A landscape with many valleys, sampled at points; each row gives a point and its height.
From any point a ball rolls to the lowest of the 2 points nearest to it. It stops when none of these is lower. Distance is the straight distance between rows; heights are no part of it.
Zis: [  4  -7  15 -11  -6  -4  -3   0  -7 -11   5  -1  12  22   9   9  10 -19
   2  13  28 -10 -26  -6 -10  26  -4 -20   4  -1 -15  -8  -9  -2  -3  -7
 -16  12   3   1  -3  -4  -2]  (h 31.1)
Ror: [-20   2  -1  -4  30  17   9  16  -3   5  -3  -7  -6 -31  -6  -7  -3   1
 -25 -14 -31  -6  -2  -5  -2 -15   7   2   8   1   0  17   7   6   2 -10
  26  -6  -9  -5  12  10 -16]  (h 41.4)
Zivu: [ -1   7 -13  10  -9  19  -1  19  -4  -9   7   9   9 -16   3   4 -13  21
  -2   6 -23  20   1  -5   9 -24  -5  -6 -10   6  39  11  15   2   9  22
  10  -8  -5 -10   2   6  -4]  (h 20.9)
buker: [  7  -5  15  -9  -2   7   6 -11  18 -21  18 -13  -5  -1  -9   0  19 -32
  -4  14   2 -27 -15   4 -27  38  -5  -8   0  10 -21  -5  -9   5  14 -12
  -5 -11  -8   8  -2  12 -18]  (h 46.9)
subur: [  1  -3  14  -9  -5   7  -3   0  -6  -8  18  -8  14  12   4   5  13 -24
   6  19  17 -11 -19  12 -12  23 -12  -5  -3  -4 -20   0 -11   1   5 -13
  -1   7  -7   5  11  21  -5]  (h 37.9)
Lig: [ -8   2   8  -1   3  17  -6  -3 -27   8  14  10  10   5  -6  -3  -7   2
   6   6   5  21  -2  15   4  -7   4  -1  -1  -9 -11  25   2 -15 -11  -2
  12  15  -3  -2  18  18 -12]  (h 60.1)
Gema: [ 16   9 -18 -13   2  14  13   1  -7  -8  -5  -3 -24   5  -1   2  -6   3
  11   7   8  17  15   1  18   6  14  13  16  -2   3  -5   9  -4 -19  11
 -14 -17  11  -1 -10 -22   7]  (h 31.2)
Pode: [-12   0  15  15   2 -28  -4   6  -3  -6 -15  -4  21   8   6   8 -13   0
  12   0  -6 -22   5 -15 -16   9 -24  -5  -3  -6  19 -16  -7  15   5  12
  -1   2  -6   3  -4  -6  13]  (h 4.7)
tovap: [  0   8 -10  18 -13   5 -17   5 -12   9   3  20   3   6  13   0  -6  24
  10   3   2  25  16  10  11 -27 -16  10 -10  -7  36   4   1  -4 -14  18
   8   3   1  -6  -7   1  14]  (h 38.2)
Sodof: [  9  -8  -7   6  -9  -5  13 -44  18 -11  -2  -3 -46   8 -27 -10  -4 -18
   9  -7  -1 -17  12   6 -14  33  -1   5  -2   8 -35  -2  -2  -5   0  -3
  -5  -1  10   8 -11  -9 -11]  (h 60.4)
lovak: [  6   6  -2  -1 -12   8  -7   1  -1  -9  16 -17  17   2  -1  12   5 -16
   9  19  -5  -5  -9  23  -4  15 -12   3 -14   0 -14  -3   1   8  18  -4
  -1  -4  -3   8  19  33 -11]  (h 42.7)
Nera: [  1  -2 -20  -1   0   8  -3 -14 -12  11  -5  -8 -28   6  -9 -16 -13  -2
  -4 -11   6   6   6   6   7   4  11  14  -5  -1 -30  13   7   0 -10 -16
  15  12   5   3   6  10  -4]  (h 55.1)
desem: [ 10   9 -16 -20   6  14   1  -8   3   0  -2   8 -26   2   1 -11   7  -1
  -3  -1  14  12  12   9   8   8  12  11  17  -6  -2   0   1 -14 -29  -8
  -2  -6   3  -9 -20 -15  10]  (h 27.9)
Lem: [  4  -7  -5 -25  28   6  -2   6 -11   6   3  -3 -20   8   2   2  13 -20
  -2   6  23   1  -5  22  10  -5  15  10  25  -9 -19   0 -15  -9 -25 -14
  -3  -5   8  13   2 -10  -6]  (h 21.9)
febuk: [ 14   9  -6 -12 -33 -15 -11   9  10 -15  -7 -11  -8  -7  14   7  -5  -2
  -1  11  -4 -19   2 -23  -6  29 -10  -5 -17  -1  17 -22  21  12  17   5
  -4  -2  -1  -1 -21  -3  -2]  (h 37.5)
tifuv: [ -3   4 -10  25 -15  -4 -10  -8  -3   9  -8   9  -9  -4   5 -10 -10  32
   3 -11 -11  12  26  -5   8 -23 -11  13 -12  -4  23   0   9   5   0  19
  12   6  -5  -6  -5  -5  13]  (h 34.8)
Nos: [-19  -2  22   9  11   1   8 -12 -30   5  -4  -2  -1  10 -15  -2 -17  -6
  15   2  -1  -7   3   0 -14   8  -2  -4  10  -7 -33  10   7   4  -1   2
  12  12   1  15  22   4  -9]  (h 56.0)
Gidu: [-13   0   8  21  -3 -11  -3  -7   1   5  -7   0  21  -5  -7  -5  -7  13
   0 -11 -18  -8   5  -9  -5  -8 -13  -2 -10   0   6   0   0  10  21   1
  11   7 -11  -7   9   9   6]  (h 31.6)
Dol: [  0  15  -1 -17  -8  13  -7 -25 -13   3  10  18  -7  21  -9   0   5  -5
  15   5  22  15   9  23   3   7   0  -2  14 -12 -10   4  -6 -25 -28 -14
  -3   4   7  -5 -18 -10   0]  (h 22.0)
vepot: [-14   3  10   0  19 -12  10   6   0  -5 -18 -10   4  -7  -3   4  -7  -5
   7   0 -17 -22   5 -13 -18  13  -9   3   9  -3   7 -11   0  14  -4   7
  -3 -16  -2   3  -7 -15   6]  (h 10.9)
lize: [ -8  -9  21   4  14   9  16  -1  18   1  14   8  25 -13  -7  -5  15  -2
  -1   7 -13   2 -11   5  -6 -10  -1   0   7   9   4   4 -13  -3  15  -3
  -6 -16  -4  -2  10  -2   1]  (h 40.4)
gikeg: [  1   0   9 -14   7   5   5   6  -2 -16  -3 -17   2  -4  -3   8   4 -18
  -3  12  -3 -20 -22 -10 -17  27   1 -12   4   6 -15  -7   0  12  13  -5
  -4  -7  -2   5   4   4 -12]  (h 43.1)
lel: [  1  10   2  -3 -15   8  -3 -21   0   4  11  20  -1   7  -2  -6   3  10
  19  10   3  19  18  20  -1   0  -5   5   7  -8   9   2   3 -20 -16   1
  -6  -4   4  -6 -14 -12   3]  (h 27.4)
tekor: [  9  10 -25  -6  -4  18  10 -14  -3  -3  -8  -8 -43  -4  -6 -14 -12   3
  -2 -13  -1   5  19  -3   9  17  14  12   4   2 -20   9  21  -1  -7  -2
  10  -3   6  -7  -8  -7  -3]  (h 57.1)
Sanaf: [  9  -3  -6   6  18 -10  -6  28  18  11   0  -6  11  -7  22   5  14   0
 -11  -9   8   1  -8   4  -2 -23   8  19  -3  12  13  -9 -19  14  -9  -2
 -15 -12  -1   5  -5  10  23]  (h 26.5)
zini: [  3   4  -5  10 -10 -23   1  -3  17   2 -13  -9  -4  -6   5   3  -3   5
   6  -5 -10 -16  21 -11  -4   7 -10  16 -13   0  16 -25   2   9   5  12
  -9 -10   1   7 -11 -11  12]  (h 21.8)
sut: [ 14  15 -14  -2 -36   9   4  -1  -1  -8   6   0 -15  -8   3   0  -6  21
  10  11 -10  12  22  -3  15   1   3   8  -7  -5  17  -2  32  -2  14  17
   2  -8   2  -1  -9  -6  -6]  (h 11.3)
Zug: [ -4   8   1   4 -14  -4   6  -9  27  -4  -1  -7   0 -25 -11  -3   1   7
  -2  -2 -36 -13  19  -7  -8   7  -8   5 -10   5  15 -11  16   7  28   1
   1 -20  -4  -3 -12  -4  -7]  (h 37.7)
lof: [-11  -9  14 -13  17   6  13   1 -17   1  -3   0  -3   0 -10  -2  -6   1
  -9   0  -1   7 -17 -11   4  -7  20 -25  22   0 -18  13   3  -7  10   2
   1  11   2   1  15 -16 -20]  (h 43.6)
gif: [  7   9 -18  19  -8  -8  -2  17  14   3 -10  -7 -12 -12  19   2   1  18
  -6  -8  -8  -7  22 -15  11 -17  -8  24  -9   2  28 -24   2  19  -2  19
  -2 -14  -2   1 -17  -6  23]  (h 25.4)
kuni: [ -4 -13   5 -17  15   6  -2  13 -17   6   0   0 -11   7   0  -2   4  -9
 -21   3  22   7 -19   0  13 -11  18 -16  15  -5 -28  12  -6 -12  -1  -9
  12  19   1   4  20  -5 -30]  (h 47.7)
depul: [ -9   1  10  12   9  11   3  -5  -4   8  10   5  17  -6  -3   1   2  -3
  17   8 -13   6   8  22  -7  -7 -10  16   2  -6   2   7  -6   0  -6  -3
   6 -12   0   5  17  14   2]  (h 35.6)
Rusi: [ -4 -12   5   6  32  -4   9  17  16  16   1  -2   8 -12   6   1  16   0
 -12 -10  -4   2  -9  11   7 -31  14  14   8  12  -2   1 -20   4  -4  -6
  -8 -14   3  11  15   5   9]  (h 22.1)
fugur: [ -9   2   3   4  32  -6  16   9  16  -1 -17 -12   1 -23 -12  10   4  -3
  -4 -11 -28 -18   9  -9  -8  -7   2  11   7   9   8 -17  -6  16   2   5
 -13 -30   3   3  -5 -15  10]  (h 14.9)
Bok: [  8 -10 -12  -7  16  -8   2   1   4   7 -24 -18 -27   4  -4  -1   1  -1
 -15 -18  10  -8  -4 -19  16   3  22   2   5  10 -24  -5  -3  10   1  -5
  -9   0   6   7   3 -17   3]  (h 39.9)
sotes: [-15  -7   6  23  30 -10  -3  27  -1   2 -10   7  25  -2  14  10  -1   4
  -1  -8  -4  -7  -8   1  -6 -29 -17   4   3  -1  27  -1 -21  15  -5  15
  11  -5  -5   5   8  11  23]  (h 32.7)
kitup: [  8   8  -7  -7 -32  -4 -22 -11  -4  -3   7  -7  -6   8  10   1  -3 -12
  17  15   7  -7   9  18  -3  25 -18  13 -17 -13  -7  -9  12   2   1 -10
   8   9  -2   2  -4  21  -4]  (h 57.4)
Pani: [ -1   1 -12   0   5  14  -2   9   5   8   1   2   1 -15   6 -10   0  13
 -18  -8  -9  14  -8  -5   9 -12   6   1  -4   5  15  12   2   0  -4  -3
  10   1  -8 -12   1   7  -1]  (h 44.4)
Zimat: [  6  10 -21   3   1   9   1   7 -20   5 -10  -9 -16   8   4   4 -17  10
   9   1   8  16  21  -4  19  -2   7  19  -1  -3   5   2   9   5 -21  12
   1  -6   7   7   2  -5   7]  (h 34.0)
Teda: [-20  -4  23  12   5   6   4  -2 -20  10  10  11  23   3  -8 -11  -4   1
  -1  -4   9   4  -4  -1  -4 -11  -7  -7   1 -11 -16  21  -4  -5   3  -2
  19  29 -13  -6  25  15  -3]  (h 56.5)
sug: [ -1  -1   3 -18   0   5   7 -15 -17  -7  -4   9 -23  17  -4  -3 -15   1
  -2 -11  11   9  -8 -10   2  11  23 -30  25  -1 -21  16  14 -17  -9   5
  -5  18  11 -14  -8 -31 -11]  (h 32.1)
rinot: [-12   3  -7  19   9   5  -7  16 -19  -9 -11   2  10 -10  -1   4 -23  22
  -7  -8 -22   6   0 -18   4 -24  -9 -17  -6   3  39   9   3  12   9  22
  16   5  -8 -12   2   3   5]  (h 24.5)
kabuv: [  0   3  -3   0 -10   6  -9 -13 -13  13   0  22  13  19  -4  -3   4  19
  -8  -9  19  24  -5   1  11 -16   7 -14  -1  -2  -4  15  -4 -24 -15  -2
  -3  17   6 -13  -3  -9   2]  (h 21.3)
gos: [  7   7 -19  18  13  -2 -11  36  -1  15   7  -9   4  -2  24  19  -6   1
  -4  -9   2  19   3  16  25 -34   3  23 -14   5  16   4 -18  14 -23   5
   7   0   0  11  11  34  16]  (h 32.6)
tola: [  4  -3  14  -1  -4  -8   2 -14  22  -1  13   5  10   4   1  -4  16 -13
   6   9   7  -8   4  11 -18  17  -8   8   0   1  -3 -13 -15 -11  -3 -10
 -14  -8   0   3 -11  -4   1]  (h 26.7)
puzok: [ 17   3  -6  -6 -40  -4 -17  -3  18   1  17  11  12   0  10   1  18   6
   5  19   5  12   3  10  12  -9  -5   2 -15  -5  19  -9  11  -9  10   0
  -9   0   3  -3 -11   5   2]  (h 17.5)
liga: [ 13  14 -22   0 -13  21   8  16  -3  -5   6  -4   1 -12   1  11  -8  11
   6  16 -13  20   9   0  18 -11   2   9  -9   6  21  -1  19   5   7  16
  -2 -18   3   3   2   7  -4]  (h 16.7)
tak: [  1  -5   5  10 -24 -22  -5 -31  10   9  -6   8  -3  18  -6 -10   0   5
  10  -7  11  -6  13  -2  -8  17  -9   0 -12  -2 -10 -10  -3 -12  -2  -5
  -8  15   5   1 -10 -12   2]  (h 7.1)
badev: [  2   0   2 -22   9  10  -4 -21  -7   2   9  11 -17  22  -7   0  20 -21
   4   2  31  -3  -4  22  -3   8   3  -3  19  -9 -26  -1 -20 -18 -25 -22
  -4   2   7   4 -11  -9  -3]  (h 13.4)
vak: [ -5  -6  -6  24  -1 -11   0 -15   7  14 -16   7  -4  -5  -5 -15  -3  32
  -6 -26 -10   6  13 -15  12 -22   1   1  -7   7  18   2  -4   4   7   4
  -3   8  -6 -11  -8 -13  17]  (h 31.3)
Kebe: [ 10   8  -2  -8 -53 -10 -11   4   9 -13  11   4  -7  -8   9  -2   4  13
   7  18 -11  -3  15 -10  12  -2  -7  -7 -12 -15  32  -8  37  -6  21  19
   5   1   6  -1 -17 -10  -2]  (h 4.6)
Mogu: [ -1  -3 -12  13  31 -12  -5  44   0   7 -12  -8  10  -5  22  13  -2   3
 -13 -14   4  -1  -9  -4   5 -37   3  11   0   8  20  -6 -18  23 -15  12
  -1  -5   2  11   5  10  22]  (h 29.6)
Lek: [  4   2  10  18 -21 -26  -9   7  11  -4   6  -5  38   8   5  19  -2  -3
  22  13  -8  -4   4  12  -3  -6 -17   1 -15  -3   8 -16  -1  11  22  17
  -8  -1   2  16  15  16   6]  (h 19.8)
sakuv: [-22  -1  16  14  30   0   8  20   2  -5  -5   2  25 -16   0   9  -1   0
   1  -2 -26 -15  -1  -4 -15 -17 -20   1   7   2  26  -5 -11  18   8   9
   8 -18  -5  -2   5   1  12]  (h 35.3)
ragi: [  4   0   8  -3  -3  -9  -1  13  12  -6  11   5  20   0  14   7   7  -9
  13  18  -2  -1   0  13 -14   1 -13  10   0  -1  23 -16  -7   1  -3   4
 -13 -18   2   3 -10   0   9]  (h 31.7)
vob: [ -7  -2  -9 -10  16  14   5   7  -6   8  -3  -3 -17 -16  -4 -17  -8   5
 -24 -12 -11   7  -5  -3   8  -9  21  -2   8   0 -11  20   8  -6  -6 -12
  21   9  -5  -8   9   3 -18]  (h 43.7)
Lat: [  5   0  -4  -7 -21  -5  -6 -15  14  -8  -1  -9 -17  -1   3  -6  -1 -15
   3   4  -4 -19   3   1 -18  37 -11   7 -13   0 -13 -12   8   2   8 -13
   5   1  -1   1 -12  10  -7]  (h 54.6)
Lavit: [-14   0  17  -6  -5   0   4 -18 -10   5   2  20  11  18  -3 -11   7   3
  -6 -10  21   3 -11  -7  -7   4   1 -23  13  -8 -15  11  -4 -23 -10 -10
   2  22   2 -14  -9 -16  -2]  (h 6.3)
sugi: [  6   2 -11  -9   9  -6  -8  30 -14  -2  -4  -6  15   7  21  13  -5  -8
   3  13  15   0 -11   1  -2   0  -4   6  -1  -4  15  -9  -4  12 -16   1
  -5  -5   1   3  -1  11  12]  (h 37.1)
Guzu: [-13  -2   8 -13  11   8   5 -12 -24   6   0  13 -21  14  -9 -14  -7  -2
  -3  -7  13   8   0   8  -2  -2  16 -10  24 -11 -30  16   3 -20 -17  -5
  11  18   8  -2   4 -18 -17]  (h 38.0)
sedat: [ -7  -5  17  21   7 -31   1  13   4  -2  -5  -2  39  13  11  18  -4  -3
  16   0   7 -14  -3   5 -11  -7 -16   0  -3  -2  10 -11 -17  14   6  15
  -6   0   0  11  10  10  18]  (h 12.4)
lodug: [-18   0   9  26  -1 -15  -9  -5 -12  -5 -15   3  13  -1  -7   3 -15  25
   0 -14 -22  -9   6 -21  -1 -17 -14 -21  -5   1  31   2  -3  15  31  12
  10  10 -13 -14  -3  -4  13]  (h 27.8)
pidis: [  9   6 -13  -8 -13  12  -6 -25  -8  -4  10  -9 -23  11  -9   0  -3 -11
  21  10   7   0  12  24  -1  23  -5  15  -4  -5 -21  -1   5  -2  -6 -13
   3  -2   4   8  -3  14  -8]  (h 59.8)
Gasop: [ -7  -8   6   8   9  -2  13 -22  11  10  -4   5  -2  -6 -16 -15   3  12
   0 -14 -10   4   4  -2  -1  -6  10   2   6   5 -10   6  -5  -7   5  -5
  -6  -1   1  -5   3 -12   2]  (h 46.4)
vudo: [  3  12 -10  -2  -3  14 -13   3  -9   6  10  -4   3  -4   6   3  -4  -2
  11  11  -3  13  10  25   7  -1 -10  22  -9  -9   7   5   3   1 -12 -10
  10  -5  -4   1   8  25   1]  (h 38.6)
Kibus: [-18  -4  16  14  17   4   3   3 -28   7  -4   2   9  -4 -21   0 -19   5
  -3 -10 -11   2   2  -9  -2 -15   6  -7   2  -3 -20  22   6   2   9   4
  20  16  -7   8  32  14 -14]  (h 52.6)
duna: [-27   2  15   8  36   8   9  30 -12   0  -5  -2  25 -21  -8  12  -3  -8
 -10  -2 -25 -13  -7  -9  -7 -22  -9 -10  11  -2   7   7  -6  16  12   4
  23  -6  -8   1  22  10  -6]  (h 37.4)
lired: [ -8   4   2 -16   1  13   0   4 -23  -7   1   0  -2   2   6  -4 -13   2
  -4   1   2   5 -15  -6  -5  15   3 -17   7  -7  -3  16  16  -4  -5  -1
  14  15  -6 -14   2   2 -14]  (h 43.4)
gog: [  2  -5   0   6 -19  -6 -11 -11   7   7   1  17  22   9   7  -7  10  17
  -9  -7  14  10  -8  -7   5  -8  -5 -13  -9  -1   9   2  -4 -11   3  -7
  -6  17  -4 -17  -7  -2   8]  (h 30.0)
gabog: [  5   7   8 -16 -29  -7  -6  -4   9 -22   1  -3  -8  -7  10  -3  -8  -1
  -7   0  -7 -15  -9 -19 -16  35  -5 -25  -6   3  12  -4  23  -4  20  -7
  -1   7  -8 -19 -24  -6  -9]  (h 40.2)
lodem: [ -1   5  -6  -1  -1  18   4  -5 -17   2  10  16  -3   1  -7  -7 -13  23
   2  -1  -4  35   7   0  11 -17  17  -7   8   2  13  24  13 -19 -13  14
   1   3   4 -11   0 -11  -9]  (h 64.3)
Nese: [  7  -9   4   2   7 -15  12 -11  20  -1 -11  -3   0  -3 -11  -3   5   3
  -2  -9  -2  -6   0 -12   0   5   9   0   2  10   4 -14 -10  -2   7   3
 -26 -12   0   1  -8 -21   8]  (h 48.9)
Detaf: [  6   4   3  -3 -38   2 -13   5  -8 -12   8   5  19   3   8   3  -8   9
   2  16  -4  11 -13  -1   3   8 -12 -26 -11  -5  16   5  26  -6  18   7
  -2  13  -6 -16  -1   8 -10]  (h 39.8)
num: [ -9 -10  27  -1 -11  -8   6 -21   0  -4   4   5   9  15  -3  -5   7 -10
  -5  -4  17 -14 -20 -17 -11  24  -3 -28   2   1 -22   0  -8  -8  12 -11
  -5  26  -3  -7  -3 -12  -6]  (h 21.5)
Dabit: [-20  -9  21  -6  26   2  10   3 -17  15  -3  14  -1   5  -1  -9   5  -3
   0  -1  14   0   0   7  -2 -14   4  -1  26 -14 -16   8  -8 -13 -16  -4
  10  10   3   8  12 -16  -7]  (h 43.2)
ket: [ 17  -5   2 -22   0   1   8  -6  15 -18  -6  -1 -20  -5  -3  -3   9 -10
 -13   1   7  -9 -13 -20  -9  28  15 -16   8  12  -6  -8   2  -5   6  -5
 -19  -6   0 -10 -20 -19  -3]  (h 12.9)
nofe: [ 12   5  -7  -5  -2   2   6   8  29  -8  -3  -6  -5 -26   0   0  10   3
 -12   1 -19  -7   6 -13  -6   3   4   8  -5  13  18 -17   8   8  15  -2
 -12 -27  -7  -4 -18  -5   6]  (h 39.7)
Lebef: [-21  -9  26   7  25   1  17   5 -21   2  -3  12  14  -4 -17  -1 -12  11
   3  -3 -14  10  -6 -12   2 -24  12 -21  22  -1   5  16  -1  -5  11  15
   1   4  -3   1  17 -19  -9]  (h 46.7)
Latip: [ 16  -1 -10   0 -26 -17 -15  -5  -7   1  -7  -1   6  27  13  13  -2   5
   7   5  29   2  -4  -6   9  14  -4  -7 -14  -4  -3 -12   2  -1  -5   1
 -15  16   8   1  -7  -2   8]  (h 28.5)
Mig: [  2 -13  16   4   5 -15   0  -2  14   9   7   3  26  13   7  -3  24  -7
  -9  -7  31  -9 -15   3  -5  -6   3  -2  -5   3 -17  -2 -26  -4   4 -16
 -11  12  -4   3   5   8  10]  (h 54.0)
kape: [-19 -10  22   0  22   1  18  -4   7   7   1  11   8 -13  -6 -17  10   5
 -13 -14  -9  -3  -7 -10  -8 -11   7 -10  19  -1   4   9 -10  -5  10  -8
   4   3  -9 -13   2 -16   3]  (h 43.8)
mafi: [-14  -9  13  12  17   7   1   8 -21   8   3  14  14  -5 -13  -1 -13  16
  -6  -8  -8  21  -6  -9  11 -31  13 -13   2   2   3  28  -3  -9   1  13
  14  16  -4  -2  25   3 -13]  (h 49.6)
Pes: [ 18   7 -10  -8 -44  -6 -14  17  22  -2  18   7  -4 -14  19   3  19   8
   6  22  -5   0  13   3  20 -20  -4  11 -17 -11  37 -14  22  -1  15  14
   0  -8   5   6 -16   3   7]  (h 11.0)
Todo: [-15  11   6  17 -21  -9  -6 -12   7  -3  -4  -4   8 -15 -15  -2 -12  10
   7  -6 -42 -16  24  -5 -13   0 -19   0 -17  -1   8  -6  21  13  32   5
  17  -1  -7  -4   1   7  -6]  (h 35.2)
veve: [  5   8  -6  15  -2  -5   0  10  -6  -1   4 -10  28   7  -3  28  -8  -1
  23  12  -6   9   6  20   5 -13  -3   8 -11   3  -1  -6   0  13  10  16
 -10 -11  10  17  25  22   5]  (h 25.2)
bivi: [ 25   4 -10 -12 -41 -17 -19   8   7  -8   4  -5   1  11  22  13   5  -4
   6  19  20  -5   2  -7   6  17  -8  -2 -18  -9  13 -23  14   1   3   4
 -14   5   5   4 -16  -1   4]  (h 33.9)
rog: [ 13 -10  -4  -2   5  -9   5 -14  13  -6   3 -22 -13  12  -8  12  12 -18
   6   1  10 -17  -5   9 -10  16   5   7  -2   9 -27 -12 -18   8   4  -2
 -18 -14  11  18   8   4  -4]  (h 64.6)
ludu: [  3  -4   0   9 -31 -32 -10 -18  21   5 -12   1  -9   2   3 -11  -2   6
   0 -10  -1 -17  19 -17  -3  14 -12   5 -20  -5   9 -19   7   0  10   0
  -1  13   0  -1 -19 -11   7]  (h 16.6)
Tined: [  7 -13   6  11   4 -28   0   0  17   6  -8  -6  24   8   3   4   9   6
  -3 -11  12  -8 -10  -8   2  -7   4  -1  -9  10   1 -11 -18   6  12   0
 -22   3  -1   7   1  -2  15]  (h 51.5)
vamu: [  0 -13   0  -7   7  -8   4 -16   9   6 -13  -2 -18   3  -8 -16   5  -4
 -16 -17  13 -14 -10 -13  -5  10  12  -5   4   2 -28  -1  -7  -2   3 -20
   0  13   2  -5  -5  -8  -1]  (h 43.5)
resig: [ 16  -2  -1 -20 -14  10   7 -24  13 -28   5   2 -40   8  -6   1   4 -18
  -1   2   7 -12 -13  -2 -14  44   9 -27   9  14 -20   3   8  -8   6  -2
  -8   1   4  -9 -19 -12 -16]  (h 20.3)
Lufiz: [-12   3   1  -7  21  16  11  26  -2  -7  -2  -6  18 -24  -8   7  -1  -1
 -14   3 -27  -3 -15 -10  -3 -12   4 -13   5   9  12   6   5  10  14  -3
   9 -13  -7  -5   6   7  -9]  (h 39.4)
Sos: [ -9  -1  10   1   0   0   5 -23 -12   0  -1  -5 -12  12  -9  -4  -8 -14
  20   4   3 -14   4   9 -19  26  -9   6   2  -6 -28   1   1   2  -8  -7
   7   6   6   9   5   2  -7]  (h 58.7)
kare: [ 10   1  -9 -17   1   7  -4   9 -11  -3  -2  -4  -4   7   9   3  -2  -3
  -5   7  14   7 -14  -5   6  11   7  -6   2  -2  -3   2   4   0 -10  -3
  -2   1   3  -2   0   1  -1]  (h 40.3)
melut: [ -4   3  16   9 -13   8   1 -14   7   1  19  18  20   0  -3  -5   6   6
  21  17 -13  14  11  21  -6  -5 -15   5   1  -3  13   3   2 -11   6   6
  -2 -10  -1  -2   4  -2  -1]  (h 31.9)
tidi: [ -5   4  -5  -1  13  10  -7  18 -19   5  -2 -14  10  -6  -3  10  -9 -11
  -5   6  -3  -1 -11   6   7   0  -1   4 -10  -5 -15  12   2   8  -2  -2
  19   6  -6   6  29  35 -12]  (h 44.1)
garu: [ 14  10 -28   0  11  14  -5  23  -4  13  14 -17 -11  -1  17  15   0  -5
  -1  -4  10  24  12  23  36 -23  18  33  -7   4   6   2 -16   7 -28  -9
  -4  -5   5  14   1  19  12]  (h 29.7)
gadon: [  6  -3  -4   2  -3   2  -3   6  27   1   2   7   8 -22   7 -11  13  13
 -19  -8 -12   2  -7 -11  -2 -13   1   0  -7  13  26  -2  -4   2  13  -7
  -5  -8 -13 -15 -13   0  10]  (h 41.9)
pud: [ 21  -6   9 -14 -14  -4  -2  -8  25 -17  12   0   1   1  -1   1  17 -17
  -5  13   9  -9  -9  -3 -17  27   2  -8  -3  11   2 -16  -4  -9   7  -5
 -25 -10  -2   1 -19 -10  -4]  (h 20.0)
sefur: [  0   6  -5 -12   2  25  -2   9 -21   1  16  16  12   4  -3   4  -5   4
   4  14   6  35  -9  13  15 -14   9  -6   6  -3  16  20   0 -22 -20   2
   3   3   2  -8   2   2 -11]  (h 62.5)
mufa: [  6  -1 -14 -10  24   8   1  12  -4   9   6  -9  -8  -3   6   6   4  -8
  -1   4   6  12   1  19  16 -15  13  21   8  -1  -1   2 -10   2 -24  -7
  -4 -14   7  11   8   6   4]  (h 26.6)
ruso: [ 12   4 -18 -10  -9   7  11 -24   9 -15 -10  -6 -54   0  -8  -9 -10 -15
   7  -8   2 -12  17   1  -6  39   2  10   3   0 -23  -1  15   0  -8  -5
   5  -5  10  -3 -20  -9  -4]  (h 58.6)
neda: [  7 -10  -3  12  -5 -11   9 -37   9   0  -3 -11 -22  16 -24   2   2  -4
  17  -3   6  -8  12  10  -2  16   4   8  -5   9 -32  -5  -8  -2   3   4
 -17  -8  14  19   7  -7  -5]  (h 62.6)
defa: [ -4   3 -14  19  11  -3   7   0  12  11 -18  -8 -16 -16   2 -10  -3  19
 -10 -24 -16  -3  17 -11   9 -17   0  20  -4   7  15  -6  -3  14  -4   5
   1 -10  -4  -2  -8  -8  20]  (h 28.3)
mevuz: [ -1  -2  -1  -6  19   0  13  31  -7  -6  -3  -2  21   0   6  12  -6 -10
  13  18  -4   1 -12   3  -7 -12  -3  -2  10   2  20 -10  -4   7  -8  13
 -14 -19   6   8   2  -4   8]  (h 34.6)
mato: [ -8  -6  25  13   5  -5   8  10  23  -7  10   8  37 -11   0   2  10  -5
   3   6 -22  -8  -6  -5 -14  -9 -15  -5  -1  10  24  -9 -13   8  23   5
  -6 -19 -10  -3  -3  -5   8]  (h 37.8)
sel: [ -1  -2  10   4 -15   0 -10   7  -7  -3   8  13  32   8  10   1   1   3
   0  11   8   7 -17  -1  -1   0 -16 -17  -4  -8  13   4   1  -5   4   2
   2  15  -9 -14   2   8   2]  (h 35.7)
fivi: [ 11   3  -7 -26  -7  17   4 -11  -4 -18   3   0 -29   8   0  -5  -2  -5
  -6  -2  13   5 -17  -4  -1  25  19 -27  13   5 -19  15  16 -13  -1  -5
  -1   7   6 -15 -11 -11 -15]  (h 26.8)
pezik: [  1  11 -16   7   7  12 -16  25 -21   7   5  -7   9  -9   6  14 -14  -4
   1   6  -7  15   1  14  19 -13  -5  16 -18  -4   6  15  -1   5 -17   2
  20   5  -7   4  22  41  -4]  (h 41.3)
guza: [ -2  11  -8   1 -12   6 -11   7  -3  -4  -3 -15  10  -8  -1   4  -4  -4
  -2   5 -14  -8  -5   1  -4  15 -12   2 -18   0  -7   1  15  14  15  -4
  13   0  -9  -2  13  30  -8]  (h 45.9)
Kubiz: [ 14  -9   5  -3 -12  -9   2 -26  29 -15   8  -4 -28   4 -11  -5   9 -34
  -2   3   2 -30   2   2 -28  48 -11   1  -9  11 -19 -14  -9  -5   7 -11
  -9  -5  -3  12 -17   0 -16]  (h 51.2)
bur: [  6   8 -20  18  -4   4 -12  24  -3   8   0   4   5  -2  21  11  -5  13
   2   1  -1  18   7   5  17 -27  -9  17 -15   0  31  -2  -4  11 -13  16
   7  -2  -2   3   2  17  17]  (h 35.4)
diz: [ -7 -13  -6  -4  13   6  -3  -4 -16  12  -1  -5 -23   5 -11 -12  -3 -14
 -12  -6  13  -4  -9   5   4  -4  11   2   3  -7 -40  15  -4  -4  -3 -21
  21  20   2   9  21  13 -21]  (h 52.1)
kez: [ -8  -5  -2   1  40   6  15  21  16  11 -10  -8  -7 -30  -4   2  10  -1
 -20 -13 -24  -4  -2  -2   6 -28  12  13  13  12   1  -2  -6  12  -1  -5
  -3 -27   2   7   6  -6   5]  (h 18.3)
bokof: [  7   0 -17  -4  15   1   2  11 -17   7 -20 -17 -24  13  -1   5 -11  -1
   1  -6  13   8   8  -8  25  -1  21   8  10   1 -18   3   3   8 -15  10
  -4  -2  14  16  11 -15   1]  (h 36.8)
tonuz: [ -3  -4  -4 -20  25  10   6   0   7   5  -6   6 -28 -12   0 -25   9  -7
 -17  -8   2   0   3   9  -4   1  14  11  23  -6 -11   7  -1 -10 -24 -18
  11  -4  -2  -7 -10 -12   1]  (h 31.5)
Tefup: [  7  -2  -4  -1 -16 -13  -9 -23  -4   8 -11   9  -3  32  -1   2   5   3
   2  -8  35   0  -4  -5   5  13   1 -11  -4  -1 -22  -4  -6 -15 -14  -7
 -15  18  13  -1 -11 -15   6]  (h 19.9)
motu: [ -4 -16  12  -7   8 -10   3 -15   7  13  -1   7   0  16  -5 -11  25  -9
 -16 -12  36 -11 -16  -1  -4  -2   9  -7   8  -2 -31  -1 -21 -15  -6 -21
  -6  15   3   3  -2  -9   0]  (h 48.6)

Two balls start at each pair of points below. Name the first point that both come to, or write never.
mato / Lufiz => sakuv
Mig / Nese => never
Ror / kape => sakuv
tovap / Pani => never

Call two points neighbours if one is among the 2 nearest of the other. Go from one point of each pair to the other, from neighbour to neighbour, staying as low as possible. Name the highest point that can't be avoided.
Kebe / Lavit => Detaf
Kebe / badev => tovap
Pode / desem => vob
Kebe / tak => bivi
